Each row is a point on a tangle of strands that fork and nearly touch. The rows are in no order.
In the rows, zero is written as 128.
Two points are linked if the straight distance between their rows is under 111. Some points are linked to none.
K294: [165 105 136 148  96 100 135 136 129 167 135 121  87 145 166 117  98 111
 154 118 118]
K651: [141 142 104 142  76 142 105 165 102 118 105 117 164 116  64 108 151 177
 130 131 152]
K298: [106 120 115 110 101 118 114  73 128 178 145 114 155 101 180 155 150 131
 125 122 108]
K290: [149 121 148 122 168 133 120 132 171 184 110 106  83 120 139  91 108 111
 151  86  89]
K972: [121 103 136 180  90  87 158 101 170 165 132 111  91 148 162 163 116 115
 131 102 111]
K409: [141 116 135 133  49 102 147 128  96  92 171 129 155 166 138 156 114 156
 125 146 144]
K790: [127 147 104 129  91 167 126 159  88 145 145 153 184  96 117 146 172 148
 144 175 128]
K850: [ 89 152  89 111 130 152  63  98 131 171 105  94 156  86 136 108 165 126
 133 111  81]
K775: [ 67 116  98 135 110 140 127 116 155 180 118 138 171  90 105 142 121 189
 110 121 147]
K197: [ 73 109 106 117 140 108 169  90 163 124 148 143 152 137 130 198 182 153
 116 113 161]
K300: [179  80 136  78 125 113 158 136 140 180 151 107 109 124 129 134 110 180
 131  75 164]
K652: [132 104 145  92 167 114 136 109 119  93 183 160 147 120 153 178 119 134
 119 157 146]
K926: [ 66 162 112 167 105 145 173 160 153 145 113 151 162 122  99 127 155 121
 131 145 145]
K177: [107 103  67 130 110 156  70  80 115 182 122 162 158  69 148 133 139 140
 126 164  94]
K498: [117 124 116  97 113 109 219 113 146 135 161 114 123 129 110 178 111 134
 154  99 129]
K688: [199  77  77 153  38 109  89 117  94 171 126 123 109 135 146 116 114 139
 145 131 119]
K846: [159 175 142  70 160 162 174 156  76  86 129 127 139 143 112 128 107 112
 155 147 124]
K133: [184  93 110  64 140  98  84 106 124  87 146  89 118 132  90 106  91 166
 106  85 158]
K549: [ 79 132 168 112 172 138  72 126 138 113 100 145 157 127 153 117 144 160
  56 128 178]
K924: [ 94 135 122 145 203 151 132 137 150  97  73 170 105 155  99 145 134 133
 103 132 159]
K254: [ 90 147 149 119 107 110 147 118 147 157 147 127 165 117 169 150 153 123
 120 130 128]
K363: [147 175 139 101 150 137 111 138 101  92 142  99 134 109 105  92 162  89
 146 139  88]
K699: [187 104 134 148  58  91 112 157 126 151 113 102 115 173 136 112 135 165
 113 100 164]
K686: [162 127 146 103 124 109  75 121  93  94 120  93 126 177 157 102  87 136
 106 116 147]
K935: [ 73 115 118 122 120 108 224 121 160 120 154 139 139 136 105 198 138 163
 127 103 153]
K899: [165 156 193 114 147 125 148 154  97 103 141 131 134 152 170 146 186  78
 130 151 136]
K55: [138 130  88 146 115 134  84 108 102 125 126 124 130 132 150 160 198 108
 141 152 103]
K613: [141 143 127  95 101 147 127 139  75 112 175 149 182 117 152 161 171 127
 144 178 131]
K542: [145 149 174 134 120  78 122 111 114  47 156 101 126 155 146 130 139  98
 105 132 130]
K14: [ 78 142 182 121 157 147 115 158 116 106 102 154 163 150 160 143 188 147
  60 140 185]
K463: [144 177 154 107  91 110 176 135 110 137 134  76 130 170 140 127 131 100
 146  96 123]
K717: [143 169 130 130 109 165  76 179  84 138  76 118 144 138 103  81 117 166
 117 120 141]
K656: [105 152 125 168  97 140 166 151 122 135 130 147 154 142 140 171 241  91
 131 159 137]
K896: [138 150 134  99 169 158 133 147 125 171  88  95 104 144 104 105 127 132
 141  75 114]
K178: [176 111  75 140 109 135  39 138 110 139  96  98 111 127 107 101 149 162
 127 113 121]
K959: [ 74 111 105 118 137 143 106 107 163 197 118 132 137 102 146 119  89 164
 125 113 127]
K545: [160 116 159 124  95 108 187 162 126  84 139 139 120 155  94 110  46 156
 122 125 167]
K381: [150  79 114 140 153 148 120 134 147 160 138 167 122  84 129 168 190 134
 133 157 132]
K706: [128 125 100 137 137 137 145 126 117  99 140 136 113 139 113 156 106 124
 153 153 117]
K368: [ 90 169 201 125 131 145 125 157  92 116  77 120 150 185 165 126 137 150
  70 117 176]
K740: [155 108 144 155 189 152 113 160 157 140 127 166 102 100 127 125 169 109
 135 160 120]
K260: [150 177  98 114 113 162 104 148  84 155 129 105 138 110 120  89 146  86
 183 139  77]
K115: [143 155 182  96 154 108 144 123 135 113 154 103 120 116 125  48  64  72
 145 107 104]
K736: [136 154 161  91 203 156 121 135 125 110  70 119 107 141  97 106 127 149
 102  84 137]
K824: [143 102 160 132 144 105 175 129 150  87 113 139  90 162 101 146  69 165
 101 106 171]
K811: [192 108 143 156 144 109 110 156 141  94 118 128  82 139  94 108 128 113
 126 128 121]
K66: [175 124 152 155  92  97 158 151 117  82 159 130 108 148 113  93  53 102
 143 155 129]
K696: [176  81 140  92 129 123 131 144 145 201 144 136 123  93 145 103  91 161
 135 114 146]
K574: [ 93 159 162 118 158 112  68 113 134  98 121 101 152 135 157 110 163 124
  78 122 136]
K861: [115 183 166 126  65 139 168 174  73 109 143 120 185 141 124  93 111 125
 134 155 143]
K987: [ 80 159 156 149 123 123 150 136 103  59 123 132 149 184 173 161 191  99
  79 158 154]
K106: [127 102 115 183 116 159 134 142 132 207 123 193 106 115 190 153 143  92
 156 181 101]
K223: [139 138  77  93 144 130 105  94 107 118 145 107 130 118 112 173 184 124
 147 117 105]
K8: [ 71 124 148 109 122 121 116 111 125 112 118 135 152 160 157 138  51 181
  89 130 168]
K71: [144 147 119 132  45  94 117 116  86 103 153  92 157 142 141 131 147 108
 140 132 110]
K302: [139 154 199 128  90 127 187 181  93 107 158 132 160 148 157 118 160 107
 123 148 159]
K951: [127 132  46 116 167 176  91 100  98 167 105 133 103 132 140 158 151 103
 175 140  71]
K416: [101  84 103 165 184 154 120 119 180 142 109 162  81 124 119 139  66 144
 130 125 123]
K126: [148  93 113 123  73 124 165 118  93 139 166 151 139 158 170 199 128 144
 145 150 130]
K983: [ 58 124 144 135 200 155 156 131 162 129  87 180 117 166 138 162 103 146
  96 131 176]
K450: [137  88 135 100 143 104 104  97 170 150 166 104 142  63 116 132 172 156
 116  93 127]
K703: [ 83 160 149 104 207 137 178 114 131  70 105 145 119 172 137 161 171  82
 113 124 154]
K752: [124  93 106 135 122 111 178 135 174 124 140 128  96  99  60 137  78 185
 122  93 151]
K980: [ 65 179 145 129 139 121 187 118 159 113 108 105 123 146  88 110  91 105
 133  93 109]
K516: [155  98  94  91 124 114 133 101 136 152 147 111 131  80 112 169 183 161
 130 100 129]
K23: [189 107  83 146  71 150  68 141  99 196 114 121 131 103 131  95 153 147
 144 137 113]
K761: [124 137 114 166 164 125 101 123 165 121  86  98  72 152 100 140 179 114
 121  88 101]
K510: [107 154 138 119 153 132 144 126 147 155 143 130 151  95 144 129 186  85
 150 132 105]
K249: [111  96  59 172 151 151 104 105 139 146 118 154  82 122 129 130  78 114
 153 150  78]
K191: [114 127  72 130 108 135  40  64 113 137 123 112 153  83 132 118 146 135
 126 131  78]
K141: [ 94 155 123 180  99 149 148 141 134 181  85 139 133 150 171 151 200  91
 143 145 118]
K531: [ 99 125 128 155 152 151 183 159 172 141 126 175 126 101  77 125  80 138
 142 141 133]
K732: [146 118 172 163  89  99  94 154 140 129 117 107 127 150 148 102 134 158
  97 114 156]
K341: [ 56 141  87 175 129 155 179 148 165 145 111 180 153 108  91 125 102 138
 148 164 147]
K196: [169 149 149 111  55 113 159 173  93 150 120  88 130 186 141 115 130 130
 136  96 152]
K258: [169 123 174 127 149 110 134 128 104  30 146 137 115 167 133 139 111  92
 105 149 138]
K784: [122  95 108 176 183 148 140 151 162 104  97 169  76 138  74 154 107 156
 115 137 154]
K359: [104 140 126 168 116 103 126 105 161 131  97  85  86 167 149 138 137 112
 124  81 108]
K313: [ 88 133  97 190 132 161 142 149 155 205  97 173 119 132 152 134 167  93
 157 164 106]
K304: [164 115 156 122 155 120  77 132 108 122 124 116  98 173 187 135 128 119
 110 128 131]
K673: [147 106 147 157 112 106 104 121  98  88 143 142 110 181 201 161 103 114
 122 165 138]
K900: [154 110  57 140 164 173  82 133 111 150 104 134  70 138 110 131 102 124
 169 129  77]
K618: [ 92 118 165 113 179 116 157 109 168  90 161 146 145  84 117 118  78 114
 121 140 131]
K889: [ 92 150 122 166 174 123 124 120 146  50  99 133  90 156  91 112  79  89
 122 133 105]
K50: [188  99 142 106 102  70 102 117 159 133 159  85 122  97 123  63 114 126
 120  89 129]
K862: [135 137 172 113 108  77  82 107 121  90 160  93 154 118 171 106 163 109
 101 133 127]
K537: [154 167 121 138  71 155 133 169  83 189 120 116 138 132 149 104 135 104
 179 142  95]
K682: [ 98 122  84 104 170 139 162  92 147 120 154 163 144 113 125 188 199 112
 142 147 143]
K957: [ 79 100 105 150 100 108 151 115 164 126 135 137 142  97  82 144 108 188
 104 125 157]
K466: [112 109 171 115 140 104 143 126 120  70 105 138 128 178 120 141  61 184
  75 104 178]
K326: [175 126  78 106 122 146  79 146 114 132 123 104 137  91  64  87 141 170
 138 113 134]
K734: [148 130 185 124  97  83  90 137 124  84 119  88 138 160 139  66 103 148
  77  99 167]
K185: [159  94 126  98 128 116 174 120 138 154 146 112  90 155 144 181 113 152
 137  81 143]
K663: [124 127  99 126 142 147 105 116 150 181 128 115 139  68 109 107 188 101
 154 119  76]
K100: [202  74 104  84 138  94  95 111 146 117 167  95  92  99 104  89  91 129
 129 100 134]
K895: [ 98 136 119  88 147 114  98  71 136 132 154 105 139 118 158 127 100 123
 138 109 100]
K207: [185  72  79 154  42 120 128 103  88 147 150 146 118 139 144 174 133 148
 144 149 123]
K701: [132 132  92 175 126 126  64 128 136 116  88 107  94 139  97 125 163 137
 119 116 107]
K328: [141 123 143 134 170 157 111 167 134 135 151 169 130  69 114  91 123 108
 151 175 101]
K195: [167 110 162 138  81  75  90 120 144 149 161 105 143  92 153  53 116 110
 132 126 115]
K853: [ 99 105 122 134 155 109 110 101 204 137 142 120 139  52  83 112 156 149
 113 107 121]
K597: [131 131 138  75 164 106 101  96 145 104 120  83 123 123  88  87  88 158
 103  65 139]
K58: [ 78 155 141  69 175 114 112  78 144 102 123  91 146 111 123 108  94 129
 111  85 115]
K277: [132 158 162 106 112 144 140 167 108 125 136 122 167  99 106  77 102 134
 142 139 136]
K139: [135  79  43 148  99 154  96  57 105 187 127 164 113  75 153 168 111 109
 153 157  71]
K642: [124 126 146 147 144 134 190 157 174 122 116 133 104 105  46 103  66 144
 129 101 146]
K534: [137 107 170  94 157 112 136 125 131  69 173 149 149  97 115 117  73 143
 115 153 151]
K992: [161 141 126 152  59 111 109 136  91 158 143 134 146 114 165 109 139  95
 153 162  97]
K509: [148 168 131 147 100 112 159 137 110  62 124 100 105 184  92 103  69 102
 147 124 115]
K455: [ 83 119 135 104 156 159 150 123 128 137 110 157 128 158 153 169  74 169
 101 131 166]
K86: [ 90 134 131 139 101 134 140 121 104 109 141 151 177 161 169 189 228 118
 103 165 159]
K956: [163 188 169  60 128 130 162 142  84  99 123  89 141 154 113 102 121 115
 129  97 149]
K117: [143 124 176 106 179 124 148 129 123  87 163 144 117 134 166 152 124  76
 129 164 127]
K352: [140 125 152 132 142 123 121 127 136 163 137 115  89 145 180  98  69  92
 161 125  92]
K94: [118 134  37 164 136 164 111 111 109 140  96 144 115 129 104 162 177  95
 158 155  83]
K575: [163 126 126 102 138 159 120 159 123 150 147 141 136  72  95  77  86 128
 166 148 109]
K426: [116 179 175 121 114 152 133 175  83 123  59 116 150 175 117  94 123 162
  93 110 170]
K812: [ 83 154 104 118 187 140 171 115 138  90 139 150 127 139 117 163 179  74
 145 156 125]
K434: [101  98 112 140 158 155 110 118 173 222 109 133  97  91 145  96 100 142
 145 106  92]
K974: [166 175 126  83 175 159 123 139  83  69 122 115 117 134  89 101 121  92
 156 134 101]
K406: [157 112 103 131 120 173 140 153 120 179 144 179 161  60 113 138 169 132
 160 178 124]
K174: [ 66 158 163 151 171 115 144 118 136  66 107 138 120 172 161 141 154  81
  82 139 149]
K653: [111 173 128 154 139 128 155 135 105  34  94 130 111 174  64 111  76 114
 118 130 119]
K184: [ 83 122 148 120 160 100 152  93 198 132 158 125 136  68 120 115 110 109
 135 103 108]
K632: [ 72 155 155 141 104 117 165 145 142 129 121 128 158 133 128 132 141 148
 107 119 156]
K45: [151  78  94 156  96 147 104  88 109 213 132 181 103  89 184 146 116 102
 149 162  89]
K123: [162  83 118 171  65  95 116 129 139 123 160 133 130  98 113 122 109 142
 125 147 126]

Follow the links from the first point to the second, and from the first to the third. Name the last point that the two ways share.
K784; K426; K575 -> K117
K613; K55; K14 -> K117
K956; K717; K359 -> K178
K207; K736; K862 -> K178
K895; K701; K736 -> K290

A fork is a point with three links. Follow the links from the first point to the second and name the forks in between, in order.
K184; K426 -> K117
K516; K688 -> K117 K178
K294; K195 -> K290 K254
K100; K701 -> K254 K290
K686; K701 -> K178
K682; K597 -> K254
K761; K184 -> K178 K117
K363; K752 -> K178 K290

A fork is a point with three links, a tip a point with one. Leave the first point through the second and follow the links. Name the first fork or tip that comes.
K363; K260 -> K178
K45; K139 -> K254
K178; K23 -> K673
K516; K223 -> K889
K249; K900 -> K117
